Points, in no order, along strands that fork and pass close to each other.
Two points are linked if the straight distance between their rows is under 66.3. Some points are linked to none.
ber: [ -6 -20   3  -6   9  10   3  -5   0  -5  -1  -8  -1  -1  -8   6  -1  -3
   8  -2  -9  17   5  14   0  18   4  13 -10   8   9   0   5 -11   0   3
 -19 -11 -14   6   0   8   4  -7   2 -14 -12 -11   9 -15   4   4   2]
Gok: [-10 -26  -4  -1   4   7  22  21   2   7  12 -12  -8  -6  -7  -6  -7 -19
   9  17 -12   3 -24  -5  -2   7  10   8   9   7  -7 -24   4   1   2   0
  -2  -1  -2   3  -4   8   4   7  -1  -9  -4 -20   6 -15 -11 -10   4]
sizas: [-12   2  -1   6 -16  14 -24  -9   4  -2 -13 -10 -21  -7 -11  18  10  -3
  -2  21   2  -6   2  -4 -10 -24  -5   0   7 -28 -20  12  15   4   1   1
  26 -12 -31  10  -9 -14  17   2  18 -13  10   6   4   0  -4  -6  -7]
lasu: [  6  -6 -23  -2   5  -3   5   9 -15   2  -3   3  22   5  19 -13   5  10
   4 -23 -14   5  16   1  -9   9   6   0  -2  13   9  -6   0  11   9   8
  -8   7   8   7  -2  12   3 -17 -22   5  -1  -1 -16  -5  16  13   3]
gak: [  2  13   6  -9 -11   9 -22  -2   1   4  -8  12  -4   3  -2  -5   9 -14
 -22  -3   0  -6   5  24  13 -13 -11 -13  -7  -7 -11  -4  19  -6   3 -11
  -4  -8 -14   8  -4  -8  -1   7  -3   8   2  -2 -13  -1   0  20   0]
Rut: [ -1  -7  13  -3 -12 -18  15  -8   7  -1  16  -6  -1   5   1  15 -28  11
  13   1  -4  -8  -1 -17 -11  15  11   6 -25  -8  23   6   8   6  -1  12
  -1  -5  15 -27  11  -9  16  -8   4   6  16   9   8   8  -3 -21  -1]
ven: [ -5  -3   8  -2  37  -6   3  14  -9  -9   1  -2   6   2  -6   7  -6 -10
   4   6  13  16 -10 -12  -3 -12   4   5  15  23  -2  -9  -2 -18 -20 -12
  18  21 -14  16  -1  -1  15   8 -26   0   1 -11   3  -7 -13  -5 -15]
retut: [-12   4 -20  -3 -18  21   6  -5  -1   5  -8 -12 -15  -8   9  -9  -5 -15
  -2   0 -23  -9  -7  12  -7   5   1  11   0  -3   8  -4  16  10  14   6
 -32  -1 -29  -1  -2  -3  10  -3  10 -26 -10   8 -10 -13  -2   5 -20]
loba: [  9  10   1   9  16  -3 -14 -10  -4  -3   2  18   9   1   0   0   7  14
   7  -5   7   7  16  13  11  -7 -15 -12  -7   5 -11 -11  10   1  18  -4
   7  -9  10  11   1   2  10 -15  -4  -7  -6  14 -12  10   2  25   8]
gem: [ 11  -1  10  -7  18  -4  -6  -4  14 -10  -5  -4   9  -6 -14  -2   1  19
   8   8  16   5  -4   1   7  -7 -17   6   5  -3  -1  10 -26  -6  -3  -8
  11   5   4  -5   5   8  -2   0  20  -6 -22   4  13  23  -3  -6   9]
dus: [  2  -3   3 -11  19  -3   4  -8   7   8 -16  -8  18  10 -18 -12  -4  11
  -3  -9   5   0  11   2  12  21  -3   2  -5   8  22  15 -13  -8  -8 -13
 -20   0   8  -3   9   2 -27   8   8  13 -13  -4  11   7  -1  -4  16]
Fugi: [ -1  -8   6  -1   5  -2  -2 -17  16   2  14  -3 -13   5  12   7 -14  17
   0  13   3 -31  -8 -29  -9   1   7 -21   0  -9   8  10   4   0  -2  -8
  19   3  11  -6  -2  -7  -2  -7   8  12  22   3  17  27  -8 -19   6]
Zak: [-11 -11  -2  13 -14  11  14 -13   2  -6 -15  -5  -5  -1   0   6  12  -8
  -7  11  11   0  -1  -4 -10   7  10  12  -9 -18   3  11 -35  -1   8  17
  -4 -18 -17  -8  11  16   1   0  10  -5 -18  -1  17 -10  -3 -12  -3]
Butub: [  3  14  13 -12   1 -10  -7  -9  13  -1   2   2 -10 -12   4   0  -6  -7
 -22  -5  21  -6  -7  -3   7 -11  -5  -9  -1  14 -10   1  10   0  -2   1
  -2  14  -1  -1   4   1  -8  -5  12   1   9  13   0   7  -4   3  -9]
fedi: [  2  17  -3  -3   3 -11  -2  17   0  11  15  -1  10   0   0   2  -7  -2
  16  15  -3  11  -1  -2   8   1  -5 -13  21 -13  -1   1  14   2  -7 -11
  22 -10   6   9  -4 -29  -5  27 -16  18  14  -2 -20  13  -5 -12   1]
mab: [  3  -6  -6   3   7  -3  13  16 -15  -8   0   1  18   7   6  -6   2  -7
  -4 -18   1  24  11   5  -1   1   3  15   4  17  10  -5  -5  -1  -6   5
  -4   0   3   5   4  10   7 -16 -32   3  -6 -10  -3 -23   5  14  -8]
Femo: [ -5   2   5   1 -13 -19  18  14  -7  -9   8  -6  12   4  -2  16 -19 -14
  16 -12   0  31   4  -3  -9   5  20  25  -8   3  16  -8   4   2  -4  19
  -7   3   4  -8  10 -10   8   2 -20   7  14  -5  -4 -16   6  -9 -14]
sufo: [  1   7 -12   6  -8   4  -8  16  -8  12   9   2   7   2   2  -4  10  -9
   8  10  -9   2  -2   4   5   2   3 -20  22 -11 -14  -6  18   0  -7  -6
  15 -12   2  15  -9 -22  -6  26 -21  17  19  -8 -16   4   2  -3   5]
Roli: [ 10   5   3  -5   0   0  -5  -6  -6   8  16   7  -3  -5  10  -5   5  11
   6 -12 -12   3   7  12  11  19  -6 -12  -2   9   1   0  27   6  -3  -7
 -10  -5  25  -2  -7  -5 -10  -6   0  -5  20  12 -13   0  13   9  12]
bet: [ -1 -24  -7 -12  16   7  15   5  -2   3 -13 -11  22  14 -10 -13   0   3
   1 -14  -6   0  10  -1   2  22   5   6  -7  12  25   2 -15  -4   0   0
 -25   6   6  -3   7  10 -12  -3  -6   9  -8 -14   4   1   0  -4  17]
Guse: [  4  -8 -10   2  14  -2  12   7 -13 -13   2  11  13  13  13  -1   1 -15
 -10 -21  15  15   7 -12  -7  -8   6   4  -2  17   8 -18  -6   2   5  16
   0   8   4  13  12   7   2 -20 -37   7   6  -9  -1 -14   1  14 -13]
zuv: [ -4 -20 -22   6  14   9  10   4 -20   4   8   4   6   6  19 -15  18   2
   7 -15  -5   2   7   2  -6  12   1 -10   0   7  -1 -21   3  21  12  16
  -7  -7  15  19  -7  19   1 -23 -15  -3  -6  -5  -7  -9  11  22  15]
dob: [  3   6   3   9  -3 -12   5   5  -7  -2   2   7   9   2  -2  -2   3  -6
  -7 -10  10  22  12  15   7   6  -3   7  -7   6  -1  -5  -8  -2   0   2
  -5 -10   8  -2   6   6  -3  -7 -12   5 -10  -1  -6 -17   6  12  -4]
vam: [-11  -3   6  -7  -7 -29  18  11  -1  -3   3  -9  14   4  -8   7 -25   2
  11  -7   5  22   1 -12  -7  28  14  22  -6   1  20   7  -5   9 -15  11
  -5  -6   9  -7  11 -15  -3   5  -4  13   5   2  -2  -6   2 -10  -9]
lun: [ -1  -4  -4  -3  10   1  -9 -12  -2 -14 -11  17   7  12  19   1   3  -8
 -16 -18  23  -4   7  -8 -12 -12   6  -6 -15  19   0 -15   3  -5  11  16
  -5  18  -7  15   8   6  -4 -14 -23  10   6  -5   1  -9   2  17 -12]
gusaf: [ -7  -3   3  14   1  10  -4 -10   7  -5  13  -5 -18 -15  -5  23  -7   0
  12  19   7   8 -10  -3  -9  -9   4   5  -5  -6 -19  -5  12   2   8   8
  24  -9 -11  10   3  -1  18  -7   8 -17   8  -1   3 -11  -7 -11  -7]
mula: [ -2  10 -10  -5  -2   7  -1   4   4  15 -11   4   6   4  -2 -20  -3 -13
 -11  -1 -10  -8   5  21  15   2  -9 -14   2   7  -4 -13  13   4  12 -13
 -22 -10 -14   4   6   5  -3   2   1   5 -12   0 -12   2   0  17   5]
pelo: [  5  -3   9  -5   9  -7   5   1   5   0   8   1  11  10 -12  12 -20  -1
   7  -1   0   5   2  -2   4   9   5  -5 -16   5  13 -12   2  -9  17  -3
   0  -3   3 -10  13  -1   9  -1  -8   3  13  -2  -1  16 -13 -11  10]
lebet: [  2   5  -7   6 -23   6   1 -13   3   2  -8   9  -3   7  10  -3  10  -6
 -20  -7   1 -22   2  -3   0  -2   5 -12  -4 -17   3   7 -11  -1  17  10
  -9  -6  -3 -11  -1   6   4  -3   6   3   4  12   8  10   0   0  -4]
Vugu: [  8  21   0  -3  10  -9   2  23  -2  15   1   7  16  -3 -10 -27   9   2
  -2   7  16   9   3  14  20  -3 -21   0  17  12   0   3  -8   8 -18 -26
   0   3  18   3  -1   1 -28   9  -2  11 -15  -6   0   3   2  10  10]
libud: [ -7 -10  -7 -10   7  14   1   3  -8   0 -21 -11  15   6  -2 -13   3   1
  -2  -3 -18   2  12  19  -2   5   4  17  -6   6  12   7  -5  -6   3  -6
 -25  -4 -30   4   2  11   5   2  -4  -4 -28 -18   4 -10  13  15  -1]
gom: [  3   2 -13   7 -25  14  19   0  -2   0  -8   8  -6   1  15  -7   7 -10
 -13  -6 -15 -21  -3  11  -6  -3   3  -3  -6  -9   8  -5 -24   0  23  13
 -22   6  -4 -22   1  18  11   0   1  -4 -12   4   5   1  -5  -1  -5]
taf: [ 16  14  17 -19  15 -15  -4  11  12  -1  10   3   2 -11  -4 -10  -9  14
   6  -9  15  13   0   5  15  -1 -24   8   4  25  -4  12   5   6 -17 -17
   0  24  20   6  -6  -6 -18  -2  13  -5 -10   9   2  10   1   5   0]
kanim: [  1 -25  -7  -7  10  16  17   1  -6  12   9 -11  -6  -2  -4 -12  -3  10
  25  13 -37 -11 -11  -5  -5  19  -1  -5   2   9   5  -5   9   4  -6   0
 -15   3  13  -7 -13   3  -3   2  12  -7  -2 -10  -8   6   1 -13  35]
Nub: [-16  12  -9   3 -10  -3 -24  -2   7   3 -20  -3 -10  -8  -9  -3  13 -12
 -24   6  21  -1   2  -4   1 -26  -3  -2  18 -12 -24   5  -4  10  -3   6
  20  -3 -27  12   1  -6  -1  -1  14  -1  -8  11  -5   1  -8  12 -10]
mida: [ -2  21   1  13  14  -9 -12   5  -2   3  -2  16  14   2  -7  -7  23  -5
  -9   9  37   7   0   3  10 -12 -17 -18  13  -4 -11  -5 -20   1  -9 -13
  20  -7   4  10   7  -8 -18   9 -13  12 -12   3   2  10  -3   5   1]
Pepeg: [-11  -9  12 -13  -7 -25  22   4   4   0  11  -8  -2  -1  -7   4 -28   7
  12 -10  -2   3  -4 -14  -4  29   8  16 -17   6  20   1   1   9 -13  11
 -13   0  23 -19   7 -12   3  -6  13   1   9  10  -2  -4  -1  -9  -5]
vul: [-14   2 -17  17 -14  -8 -12   3  -3   2 -16   3   1   3   0  -8  25  -7
 -17   4  17  -6  -1 -13  -4 -14   2 -10  23 -22 -19  11 -18   9  -7   2
  19 -16 -15  11  -8  -3 -10   5   1  12  -3   9   1   1   5  12  -7]
tep: [  6  -2   7  -3   0 -11   4 -17   8   1   5 -11   7   9  -5  25 -32  27
  21  13 -15  -4   3 -17 -13   3   8   2 -17 -11  24  13  15  -1   9  -1
  14  -7  -5 -10  11  -8  21  -1  -6   4   7  -1   6  15  -2 -28   1]
dako: [  5   8   6 -10   8  -4 -22  -9  10  -8 -21  -9  10  -2 -10  22  -5  13
   1   7   3  -6  -1 -10 -12  -6   5   7   5  -9   5  30   1 -12 -12  -7
  17   4 -24   6   2  -9   6  20   1   5   3  -7  11  13   2 -21  -9]
mamel: [ -7 -31  -6  -6   7   4  29  17   2  11   6 -17  -8  -3  -6 -16  -7  -1
  18  23 -26  -4 -20 -15  -7   8   6  10  10  10  -4 -11  -6   2 -10   0
  -6   3   4  -6 -12   5  -1   6   6  -4 -13 -19  -3  -5  -9 -17  16]
Pev: [ 19  13  14  -8  13 -23   3  12   3   2  10   4  25  17  -9  10 -18   4
  16  -2  -2  10   8   5  11  -3  -3  -3  -9   2  15 -12  -4  -5  11 -11
  10   7  14 -13  12  -7   6  10 -14  16   8  -4 -10  28 -12  -9  12]
sumed: [ -2   3  12   4  14  -5  -7   5  -8 -12  -6  -1  13   5   2  16  -3 -10
   0   2  28  19  -1  -5  -9   1  10   3   3   7   2   1 -10 -23 -24  -2
   3  14 -10   6   9  -8   0  18 -25   8   1 -12   5 -11   1 -17 -13]
Salog: [  0  20   6   1   2 -13 -18   2  -2  -8 -18  -7  15   5  -4  20  -9  -3
   1   3  17  10  -1 -16 -12 -19  10  10   8  -6   3  16  -8 -16 -22   4
  17  18 -21   2   6 -13   4  29 -16  14   3  -7   3   4   2 -26 -17]
Pigur: [  5   1   6  -9   5 -10 -11 -17  13  -5  -6 -13   4   3  -2  25 -24  24
   7   9  -7 -11  -4 -23 -16   2   8   6  -6  -8  16  31  10  -7  -5  -3
  16   3 -16   1   4 -10   9  10   0   5   9  -3  16  15   3 -27  -9]
vifif: [ -3   1 -21   0  -1   2   4  -4  11   2 -10 -10  -8 -12   1  -9  -9  19
   8   9 -23 -17  -9 -13  -9   1   0  -4  19  -8   0  17  -4  10   3  -1
  -4  -3 -10  -6  -8   3   6  -2  22  -4  -7  19  -1  15   2   3  -5]
nefe: [  8  -5   0  -7   0  -2   4  -1   0   7  14   3   1   1   9  -8  -4  15
   5 -12 -17 -16   1  -6  -1  19   6 -11  -4   9  12   3  11   2  -1  -6
  -9   9  24 -12  -3  -1  -8  -1   4   1  17   3  -2  10   5  -7  11]
pogun: [  8  17   6 -10  18 -22  -4  13   5   4   6  -2  24   8  -7  12 -18   8
  22  12  -2  21   6  -1   6   7  -5  -1   7  -5  15   4   7  -5  -5 -13
  15  -2  -1   4   7 -26   0  23 -17  14   0  -1 -13  20  -8 -15   2]
niva: [ -6   6  -6  -5 -19  22  -7 -12  -6  -2 -10  -2 -11   2   9   3   0 -11
  -4  -6 -20 -12   2  17 -10  -6   8  13 -20 -10  12  -2   9  -6  21   5
 -22  -2 -27  -6  -1  -2  18  -3   0 -24  -7  -2  -5  -9   3  -2 -15]
raret: [-12   2 -21  20 -13  -5 -10   3 -11   1  -3   7   2   2   8  -3  17  -2
  -6   2   8   9   3 -13  -3  -2   2  -8  14 -18 -17   6   0  11  -8  11
  16 -19   0  16  -8 -15 -12   3  -9   8   1  12 -11 -12   8  15 -10]
Tezat: [ 12  10  14   3  -8  -3   3  -3  -1  -2   0   8  13   5 -13   6   2  -6
  -5  -3   9  17  14  25  14   4  -8   4 -16 -13   5  -7 -12  -7  17  -1
  -5 -18   5 -15  15   7  10  -2   2   1 -12   0  -2   2  -1   4   7]
rul: [-13   4  -1  12  -8  21 -20 -10   3  -1   5  -7 -17  -8 -11  25  -2  -1
  12  25   0   3  -5   3  -2 -11  -2   3   0 -21 -21  -2  32   3   5   2
  23 -22 -20  18   1 -18  17   1   2 -12  12   0  -5  -2  -7  -4  -6]
Sefiz: [-11   7  12  15  -5   6 -26 -11 -13 -20 -14   8 -10   1   2  17  12  -5
  -7  -9   7  12   5   3 -12 -27  10  20 -12  -8 -18   0 -11 -10  -9  12
  21  12 -16   1  -3   3  13  -1  -3 -10  -7  -8   0 -26   5  -7 -12]
govad: [ -7   0 -22  -3 -16  13  17  10  -2   8 -12 -12  -2 -13   6 -13  -7  -4
   2  -2 -32  -6  -4   8  -9   2   5  17   8   6   2   2  -6   9   9   3
 -27   9 -22  -8  -2   9   8  -1   7 -15 -20   6  -7 -13   4   5 -17]
Zuf: [  2  -8   9  -5  14  13  -2 -11  12   5  18  -2 -26  -8  -1  -1  -4  13
   4  16  -2 -25 -16 -11   1   2  -5 -18   6  -1  -5   1   9  -2 -10 -15
   5   9  15  -3 -12  -1  -7   0  24 -10  17   1  14  18 -10  -7  15]
dit: [ -5 -11 -13   5  21   1   1   5 -10   8   3   8   5   3  12 -21  14   2
   6  -8  -2  -6  -1   2   1   8  -2 -15  10  25 -14 -15   7  15  -7  -3
  -2   8  11  23  -8  11 -12  -4  -9   3  -4  -6  -1  -9   8  18  13]
kise: [  7  17  16 -21 -12   1 -20 -11  10  -1  -8   5 -15  -8   5  -8   6 -17
 -33  -4  20 -10   3   9  16 -20 -19 -13  -6   3  -9  -1  22  -2   2  -3
  -9   4  -9  -2  -9  -5  -8  -8  10   3  10  14  -5  -2  -3  13  -6]
tabof: [ -7  -1  10 -12  10 -27   7   1  19   7  -2 -11  -5  13   2  -1 -20  12
  -3   0   9  -8  -7 -32   0  13   4   4   5   5  11  15 -22   0 -22  -8
   4  15  14  -6   4  -3 -24  10  12  15   1   0   5  19 -10 -16   1]
ged: [ -5  -1 -15   7   1   4  -2 -10   8   2 -12  -2   4  -1  -4   1  -4   7
   4   7  -4  -9  -2  -7  -4   2   5  -5   3  -9  -3   5  -8   0  13   1
   3 -13 -14   2   6   5   5  -2  11  -3  -7   8   2  13  -1   1   0]
piba: [ -8  12  11  10 -18   4 -17 -10  -5 -14  -3  -3 -20 -13   8  20   4  -9
  -6  -7  -1   1   1  -5  -6 -35  11  18  -8  -2 -19   3   3  -4  -4  20
  20  21 -10  -4  -3   4  13  -4  10 -14   7   1  -1 -23   6  -9 -18]
larad: [  3  10  16   6  -7   6 -17 -14  -8 -11  -9  10   4  10 -10  13   6  -3
  -9  -1   4  19  17  26   7  -1   0  10 -25 -25   8  12 -10 -13  10   2
  -1 -23 -14  -2  -1  -1  10   2  -4  -4 -17  -3  -4 -10   4   4   1]
pabak: [  2  -2   2  -1 -10   5 -17 -18   1 -10   0  20  -8   3  26  -2  13  -6
 -23 -18  18 -20  -2  -6  -9 -17   6  -9 -18  11  -8 -10   9  -5   9  17
  -5  20   1   1   1   6  -3 -12  -8   7   8  -2  -2 -10   5  14 -10]
goto: [-12  -5  -5  11   9   6  -8  -6  -3  -9 -10  -5  -1  -5  -7  14   1  -5
   6   5   2  14  -1  -1 -11 -12  10  18   1   3 -15  -5  -6  -4  -1   1
  13  -4 -19  11   1   7  16  -7  -5 -18  -5  -7   4 -18   2   2 -12]
feme: [  5 -19  -3   2   4  15  11   0   0   1  15   0  -8  -5   6  -6   0   4
   8  -2 -21 -16  -8   2  -2  13   4 -10  -8  10   4 -17   8  -3   8   2
 -16   9  15 -11  -6  13   8  -9   6 -12   7  -5   0  -1  -4  -6  12]
luveg: [ -1   5   2  -7   5 -17   0  -5  17   2   1  -1  -5  10   5   1 -14   9
  -6   3   8 -19  -8 -25   0  -1   6 -14   7  -6   8  10 -15  -1  -2  -7
  14   7  11  -6   3   0 -12   4   9  15  11   4  10  30  -9 -14   4]
Ginut: [  3   4  -8  12 -26  10   0  13  -6  10  15   4  -7  -2   2   0  13 -15
   0   9 -12 -10  -5  10   8  -6   2 -17  11 -20 -17 -10  17   1  10  -2
  10 -17   6   6  -9 -10   1  10  -4   9  22  -1 -12   2   0   1   5]
fudi: [  5   0  11  -5  -3   3  -5 -13   3   0   1   6   9   8  -7  10  -1  -1
  -2  -6   1   2  10  14   9  19   3  -6 -19  -4  16   0   6 -13  11  -5
 -15 -15   3  -9  11  -2  -1   6  -3   3   7  -5   3   9  -2  -5   9]
semud: [ -9  23  -2  -5 -24  -1 -13  -1   3  -1  -4 -13 -18 -20  -1   7  -8 -12
  -7  -3  -9  -2  -7  -9   0 -33   3  13   9   0 -16   5  15   3   0  12
  11  19 -19  -6  -3  -9   9  -3  16 -12   8  13 -12 -10   5  -3 -25]
duzon: [  6 -11  13  20  -1  -4   4  -7  -2  -7  16   5 -22 -13   6   5  22   4
  -4  -3  20   6  -8  -5   1   9  -5   1   3  -5 -20   9 -15   2 -20   5
  10  -6  28   2 -10   9 -17  -4  16  -9   5   4  16 -19   9   4  -1]
tukim: [-10  -1 -13  -5   8  13   3   7  -5  10 -18  -6  18  10  -9 -22   2 -12
  -7   5 -13  -1  10  21  10  -1  -5  -2   3  10   0  -9   3   3   9 -11
 -20 -13 -30   6   5  11   5   2  -6   3 -27 -16  -3  -5   4  24   6]
Gur: [  1  16   6  -1   5 -16   7  18  -1  11  12   5  12   0 -14 -15   9   1
   4  13  24  18  -3   0  15  11 -15   2  21  -7   6   4 -14  10 -21 -21
  11  -7  21   1   0 -17 -30  13   0   7  -3   1   4   7  -2  -1   8]
gabup: [  9  10  -5   7 -13   4  -7   8  -3   9  15   4 -13  -6   5  -8  15   0
   1   5  -8 -15  -1   8  10  -9 -11 -25  19 -12 -21 -11  22   7   5 -11
  10  -7  21   9 -16 -11  -6  -2   5   2  25   9 -11  16   6  17  13]
gis: [ -3 -14  -5  -1   3   9  17  19   1   5  -4  -9   5  -1  -9 -10   1 -21
 -11   7  -4   1 -15   7   5  -5   9   6   8   8  -5 -22 -15  -8   6  -6
  -7   4 -11  -5   5  19   7   4  -5  -1 -13 -18   8  -9 -12  -3   0]
leziv: [  5 -14  11  13   0   9   4  -7  -4  -1  17  12 -20  -2  11  -4  25  -4
  -4  -3   4  -6  -7   8   6  13  -1  -8  -5  -1 -14  -5  -2   1 -11   0
  -6  -6  26   6 -10  12 -18   1  11  -8   4  -5  15 -19   8  11  12]
gapiv: [  1   9   5 -15  15 -12   3   1  15   8   3  -2  -6 -10  -5 -11 -13   7
  -7  -7  10   0  -3  -3  10   4 -10  -5   5  17  -3   4   6   7  -7 -12
  -8  11  11   4   0  -2 -18  -3  19   0  -3  15  -1   6  -3   6  -2]
guvob: [ 13   6  15  -8  15 -16  -5   0  15 -12  13   4  11   0  -7  -3  -2  26
  16  -3  14  14  -2  -3  13  -1 -23   8   3   6   4  16 -13   5  -8  -9
  13  14  22  -1  -1  -6 -12  -5  21 -12 -13  19  10  21   3  -1  10]
dakeg: [  6  -6 -13   7 -24  12  29  10  -5   1  -2  -1  -5 -11  10  -6   0  -3
   7  -4 -32 -10  -3  12  -8   5   2   8  -1   0   8  -4 -18   4  15  11
 -22   7   3 -26  -3  17  11   0   3  -8 -12   6  -3 -10  -1  -4  -2]
Losu: [  4   4  -5   4  17  -3   6  17  -6  16  -2  10   2   0   0 -31   9  -6
  -2   1   2  -4   1   9  12  -1 -14 -10  12  31 -14 -12   6  12 -14 -17
  -6   8  22  14  -8  19 -21  -3  -2   4 -13 -10   4 -13   3  18  15]
vurov: [  7 -16   3 -16  -3   4  12  14  -9  -4   0  -5  12   5   7   5  -4  -3
   1 -23  -8   4   7   8  -6  18  14  16 -13  10  27  -5  -1  -9   7   7
 -25  14   2  -6   8  10   4  -2 -17   4   4 -22   1  -4   5  -8  -3]
kivob: [  2   1  -4  -2  11  17   2 -12  11   4   4  -4 -25 -10  -4 -13  -1  12
   3  18 -16 -28 -16  -2   5  -5 -16 -22  18  -6  -2  -2   6   8  -2 -11
 -15   6   8 -14 -17   1  -1  -2  26 -10  10   9   9  26 -10   2  14]
Sul: [ -3   9   5  -4  24 -21   4   7   5   8 -13  -7  15   8  -7 -16  -8  15
  -7  -5  19   2   1 -14   7  12  -6   4  10  16  13  18 -23   0 -23 -19
  -5  11  12   2   4  -2 -34  10   2  20 -13   0   7   8  -1  -2   3]
zato: [ -7   7   1  -6  -1   7 -30 -11  12  -2 -19  -5 -14 -10 -10   8  13   0
 -15   9  11  -9   4   2  -4 -21  -8  -2  12 -16 -17  12   6   1  -2  -2
  18  -2 -32   8  -4  -7  11   3  24 -12  -2   9   2  12  -5   5  -4]
mib: [  4   2   5   1 -23  -5  12   6  -9  -7   3  -1  11   6   3  16 -12 -10
  10 -21 -14  15  12   9  -7   1  16  24 -20   1  18  -5   4  -3  14  14
 -16   3   2 -16  10   2  15  -7 -15  -4   7  -2  -6 -11  11  -7  -9]
gel: [ 16  -3   6   5  27  -3  -2 -12 -12  -7  11  15  10   9  -1   8   1  12
  13 -10   0  10  16   5   9   4  -8 -15 -13  18   3 -16  13  -6  16   0
   5  -4  22   6   1   7  14 -21 -16  -7  13   9  -4  10  -4  16  15]
kiv: [ -3   2  -1  -7 -30   4 -15   0  -9  -7  -1  12 -15   1  18  -2  16 -16
 -24 -14   5  -5   0  -4  -3 -17   3   0  -8  -6  -7   1   9  -2   0  18
  -2  14  -6   6 -12  -8 -11   0  -7  11   9  -1  -6 -25   9  12 -19]
Pel: [  1  -2  13   0 -15  15  -5  -6  -4  -6   2   2 -14  -4   0  14   5  -8
  -2   1 -12   6   2  25   0   2   5  12 -16  -7   0   4   2 -12   6   1
 -11  -9 -15  -3  -4   4  13   2   5 -15 -10  -7   0 -18   4   3  -3]
Nuvo: [-11   3 -17   5 -25   3  -6  -2  -5   3  -1  14  -3   8  15  -8  13 -16
 -20 -10  10   2   6  -7   1  -1   3  -8  -4 -14  -5  -3   8   8  10  19
  -4 -11  -3  14  -1 -14 -17  -6 -11  12   3   4 -10 -11   5  17 -13]
gupuf: [  1  -7 -12  -4  -6  11  12   1  11   0  -1 -15 -29 -19   3  -7  -5  12
   9  17 -32 -30 -20  -6 -14  -6  -5 -11  24  -4  -3  14  -4   8  -6  -5
  -5  10  -7 -17 -20   3   8   4  23  -6   4   9   6  12  -3  -9  -3]
lafa: [ 11 -16   5 -10  28   3   7   2  -5  -1   7   1  10  15 -10   3 -14  -2
   4  -7 -10   0   1  -3  10   6   3 -11 -10  21  14 -18   7 -11  12  -9
   2   6   8   4   6   5  13 -10 -19  -3  15  -6  -5  16 -15  -2  16]
devat: [  0  -8   9  14 -17  -1  23  -8   2  -8  -3  -5  -8 -10 -12  13   6   6
   8  15  10  11  -3  -5  -7   8   0  14  -6 -18   1  14 -31   3   2  15
   7 -23   5 -18  11  11   4  -3  16  -4 -13   6  13 -12  -4 -19   0]
rugit: [ -7 -19  -2  10  -5  16  16   4  -7  -3 -17  -8   5   3  -4  -3  14 -15
  -7  13   1  -6  -8   6  -6  -4   8  13  -2  -6  -1  -6 -34  -9   6   3
  -7  -6 -22 -10   8  25   4   6   2  -1 -24 -20  17  -7  -5  -7   3]
Kovi: [ 15  17  -2   0   1   1  -3   4  -4  12  18  14  -8  -9   7 -16   6   9
   5  -4  -8  -8   0  14  15  -4 -15 -22  12   7 -14 -17  25  10   7 -11
   2   2  28   5  -7  -2  -5 -10   6  -4  14  16 -18  12   4  19  15]
Manog: [  8  -3  16  15 -10 -11  11   2   2  -9  18   1 -11 -17  -5   9  14   8
   8   4  22  17  -6  -6   2   5 -11  12   2 -16 -13  16 -25   8 -11   8
  17 -13  26 -11  -2   4  -7  -6  20  -7  -3  11  12 -10   6 -10   0]
Kalom: [ -2  -5 -10  18  -1  11 -30 -19 -10  -9   3  17  -2   6  15  14  10  17
   8  -5  -5 -11  12 -10 -14  -9   7 -10  -7  -7  -8   1  24  -5   6  11
  18  -3   2  11  -5 -14  13  -6 -11   0  16   9  -6   3   6  11  -1]

A fork is a point with three links, a tip a point with one. Leave the first point through the second and follow the links. Name the first fork or tip that comes.
Sul; dus => ven
dus; Sul => Pel
kiv; Nuvo => semud
Kovi; gabup => pelo

A fork is a point with three links. Follow the links from the first point to the second and name the forks in between, in order.
govad; dob => Pel, Tezat
taf; Tezat => Pel
dob; sizas => mab
gis; gel => pelo
gem; Nuvo => Pel, Tezat, mab
Guse; pogun => mab, Tezat, pelo
pogun; dakeg => pelo, Tezat, Pel
sufo; rul => pelo, Tezat, mab

Name the points in between on the shortest way along the links from the first point to the second, in order.
Gur; goto => Vugu, Losu, dit, zuv, lasu, mab, Guse, lun, pabak, kiv, Nuvo, raret, vul, Nub, zato, sizas, rul, gusaf
Fugi; pogun => Zuf, kivob, gupuf, vifif, ged, lebet, gom, dakeg, govad, retut, niva, Pel, larad, Tezat, fudi, pelo, Pev
mamel; loba => kanim, feme, nefe, Roli, Kovi, gabup, Ginut, sufo, fedi, pogun, Pev, pelo, lafa, gel
dob; Butub => Tezat, larad, Pel, ber, libud, tukim, mula, gak, kise
